Each scene shows the same named points in several views. A view is turned or mirrored, shifted and resized as a whole, has a little noise and may leave points out.

Scene 1
View 1
nupuz: [ 19 -26  -4 -10  17  -7  18  -2 -10  21 -11  -1 -12 -13   6   2  13   2
   7   3  12  -4  -5  -7]
zek: [ 12  -9  -5  -4  -2 -16  -4  -6  12  15 -17   3 -16  -9   5  -8   2   5
   8  11  14  -3 -13  -1]
bon: [ 16 -21  -6  -7   3  -7   7   0  -1  21 -11  -2  -7  -4  10  12   8   3
   9   9  11  -4  -6   5]
Kugoz: [ -3  -8  18  -9  13 -13   2  -6  -2  15 -21   4   1 -18  -3   2  13  16
  14   0  17  -2 -20   1]
Kebi: [ 14 -11   3 -10   3   4  15 -18   0   4  -9  -4 -12   3 -13  -3  20  -3
   3  20  13 -15  -6   1]
lufo: [ -3  -6   3  -3 -11 -29 -16   3  14  19 -19  -2 -14  -5  20  -6  -6   6
   2  12   3  -2 -25  18]
fuver: [  9   8   3   2  24   2 -12  -4  10   4 -15   5  -6  -3 -10  11   9   1
   6  18  32   7  -8  -6]
folo: [ 13 -14  20 -12  45  -3  15   7  -8  23 -11   3  -7 -11   8  17  10   6
   5   5  13  11 -12  -6]
lito: [ 12  -4  -5  -1 -19   6   2 -23  13  -4 -17  -1  -5   9 -22   9  23   2
  17  21  24  -9   1  -3]
telo: [ 20 -17 -20   3  17  13   2   2  -7   3  -2 -13  -8  12  -5  27  18 -17
  -6  23  21  -3   8   4]
Gulam: [ 10 -10  15 -12   0  -3   8  -7   4  22 -18   7   7  -6   3  17  12  20
  25   5  14  -2 -10   4]
ger: [  6 -23  -4  -8   0 -16   2   5  -4  25 -12  -4  -6  -8  20   4   3   5
   4   5   4  -9 -14  16]
Pova: [ 14 -17   3 -10  17 -11   5   8   0  28  -8  -1 -11  -5  21   8  -1   3
   2  10   4   0 -13  10]
rut: [22 -5 -7 -2 19 11  0  0  3 15 -6  3 -2  3  1 19  7  0  7 19 24 -1  1  0]
fekuz: [ 10   1  -2 -10  -3  -2  -2 -18   8  11  -5   3 -11   1  -2 -20   4   0
  -1  23  13 -25 -15  13]
penim: [-14   1  15  -8  16 -20  -6 -17  -3  -3 -15  -6 -21 -17 -14 -35  14  -4
 -14  11  15 -18 -31   4]
Zumo: [ 15 -10   3  -5  17   6   9  -6   0   6  -8  -5 -10   5  -8  15  17  -5
   2  19  17  -2  -2  -1]
tivat: [ 25 -11  -8 -10  13   4  14 -18  -1  15 -10  10  -8 -15 -11 -10  14   6
  15   8  28 -14  -1 -17]
fisi: [  1   6  18   2  39 -11 -12   9  11   6 -19  -1 -18  -4   0  14   5  -3
  -3  16  20  23 -19  -6]
kitom: [ 16   0 -10  -1 -13  -6  -7 -14  19   6 -13   2 -19   6  -4 -10   4  -3
   5  26  17 -10  -9   3]
View 2
Gulam: [ 34  20  26  -7  23 -14 -22   2  -8  -7   6   3  24   7 -12  23  32 -18
 -10  26 -13   9 -13  12]
Kugoz: [ 38  16  -3   4  27  -8 -18  14 -11   0   2  -7   2   8 -10  19  30 -17
  -4  21  -9   6 -23  29]
folo: [ 54   8  28  10  27 -16 -11 -18  15  13   9 -11  -5  17  -7  10  13  13
  -8  17  -9   9 -22  39]
kitom: [ -2   6  18  11   5 -16 -12  -7 -24  18   7  18  17  -3  13  29  25 -41
  10 -13 -29 -15  10  23]
lufo: [ 13  15   2   6  24   3 -15 -18 -48  -2  12   1  -6  24   4  20  21 -28
  -4 -17 -42   5  -9  -1]
tivat: [ 10   7  18   7  21 -35   6   7   5  17  -1   6  11 -17  -4  30  36 -11
   1  23  -7 -18   2  46]
Zumo: [ 21   6  31   8   3 -11 -16 -14  10  27   6  11  18   3   4  12   7 -18
   9  16 -10  -5 -12  37]
Pova: [ 24  11  30   3  28 -13  -4 -33 -15   7  12  -1  -4  18  -2  12  14   4
  -8   7 -31   3 -14  15]
rut: [ 18  14  45  10   6 -19 -10 -13   7  15   5  11  15   4  -2  12   6 -11
   1  13  -8   2  14  31]
nupuz: [ 18   7  17   5  24 -19   5 -19   7  22   6   1   2   0  -7  17  22   4
 -10  27 -14 -13 -20  31]
zek: [ 10   9   7  11  20 -13  -5  -9 -23  11   8   5   3   6   1  27  30 -22
  -7  -4 -27  -8  -2  18]
telo: [ -2   9  45  11 -10  -7  -7 -28  16  38   5  21  18   3   5   0 -16 -16
   6  23  -7  -7   3  30]
fisi: [ 52   7  11  34   7   2 -26  -9   3  22   9  -6 -10  30   3  11   2 -15
  -2 -20 -10  14  -1  40]
fekuz: [ -1   6  22  -4  17 -23  -9  -3 -36   6   6  12   7  -8  16  21  24 -31
  31  -3 -32 -10  -4  35]
Kebi: [  9   2  22  -2   9 -18 -14  -7  -4  24   5  14  21 -11  10  20  23 -28
  20  17 -17 -16 -22  38]
lito: [  1  11  18   4  -8 -11 -24  11  -2  20   2  24  42 -12   4  27  25 -54
   8  16  -8 -13   2  24]
bon: [ 10  13  26   1  18 -12  -4 -23  -7  14   8   8  11   6  -4  16  17  -9
 -10  20 -22  -5 -11  12]
View 3
Zumo: [ 11   3  17   6  14  10   1   6  25  11  18  -5 -16   8 -21 -20  12 -30
  -1  -1  19  -9  -3  -6]
rut: [ 16   0  16  21  12   8  -2  13  15   0  26   8  -4   8 -26 -14   5 -26
  -3  -1  30 -21   0  -1]
fisi: [ -6  11  32  26  16   3  20  28  32 -23  19  -1 -17 -16 -15 -11  31 -32
   1 -23  32   3 -26 -17]
penim: [-23 -16  11 -20  27  12  34   6  15  -6  20 -21 -36 -28 -13   0  38  -2
  13   1  20  39   9  -2]
telo: [ 20 -10  18   8  26   2 -16   9  12  19   5   7   2  20 -28 -16   3 -43
 -11   1  13 -11  -7 -12]
Pova: [  9  -3  18  24  21   4  30  12  20 -21  29 -10 -11  22  -9 -16  -2  -9
 -18  -7  21   2 -10  14]
fuver: [  2   0  24  18   7   8   4  19  17  -7  21   7 -13 -18 -28  -4  24 -27
  12  -9  36 -14  -4 -13]
ger: [ 10 -17  21  14  19   8  37   6   8 -19  21 -14  -9  20  -7 -10 -10   0
  -9  -4  12   4  -4  17]
nupuz: [  1   1  15  20   7  12  19 -13  17  -8  27  -5 -10  25 -18 -26   7 -18
  -6  -6   9   7  10  14]
zek: [  4 -15  21   8   9  -2  34   2  15 -15  31  -7 -18  -2 -16   7   9  -6
  -2 -13  15  -6  13   6]
lufo: [  6 -25  30   6  20  -3  57  21  13 -32  24 -19 -21  -8  -2  16  -2   8
  -5 -16  17  -1  -8   8]
Kugoz: [ -5   1  25  15  -3  27  33   3  15 -21  22 -15 -22  -8 -11 -19  11  -2
  24  -6  24   3  -3   9]
kitom: [ 13 -22  16  -9  15  -9  22   8  17   5  31  -6 -22 -11 -23  18  11 -12
  -4  -7  17 -20  19  -4]
bon: [ 14  -9  20  16  11   7  22   1  14  -7  22  -7  -8  20 -15 -13  -5 -14
  -7  -5  12  -9   2   9]
Kebi: [  9  -4  10 -12  12  10   9  -3  23  19  24 -14 -26   4 -20 -14  13 -18
   3   6  15  -7  14   1]
tivat: [ -1  -1   6  12  -5  15   6 -17  14   2  40   4 -17   5 -31 -15  19 -16
   9  -1  20  -6  33  10]
View 4
penim: [  9  13  11  43  -3   4 -10  20 -32  16 -13  15 -14 -18 -39  18   1  -8
  -8  -3 -15  -5  -2 -15]
fuver: [ -6   1  -1  -7  -7  22  -9  22   3   6  -6  32 -12   8 -12  13  -5 -21
  26   2  19  -1  -9 -22]
Kugoz: [ 24   7  16  17   3  23  -3  11   8  -8   8  22 -10   4 -27   2   3 -20
  14   8  -3 -24  -3 -26]
ger: [ 20   7   8  -2   1  30  -5   1   9   3  18  -8 -19  18 -40 -11 -10   0
   3  16 -15   0   4 -30]
kitom: [  3  -4  -6 -12 -15  13   1  20  -7   7  -2   3 -22 -10 -20  -4   0   2
   9 -21   2  17   3 -35]
fisi: [-14  12   8  10   1  40 -15   7  -6   5 -10  33 -26  14 -26  15 -21 -35
  37   7  12  -3   2 -18]
tivat: [ 28 -26  -2   8 -33   8  -2  26  14   6  16  13  -5  -4 -22   4   1 -14
   7   8  19  -1  -7 -24]
lufo: [ 12  24   9  -1  12  29  11   0  -7  -2  -7  -2 -30   8 -42 -10 -13   0
   9  -8 -23   4  11 -36]
lito: [ -1 -16  -4 -15 -11   8 -17  26   9  -4  16  14 -15 -17   1   0  18   7
  11 -26  10  -2  -6 -38]
folo: [ 15  -2  10  14  -9  42 -21   1  10   5  20  17 -11  19 -32   0 -12 -44
  27  32  16 -14   0 -14]
Gulam: [ 27   1  11  -7   1  29  -3   7  19 -13  22  13  -9   6 -17 -15  11 -20
  19   5   4 -22  -1 -33]
fekuz: [ 16   5  -5  -3 -11   8  -1  20 -19  17  -1  -4  -8 -12 -26 -11   9  -4
  -2  -7  -2  10  -2 -25]

In a view up to two points have been moved. Name them for each view, in the order of its rows, or write none.
view 1 => none
view 2 => Kugoz, nupuz
view 3 => lufo
view 4 => none
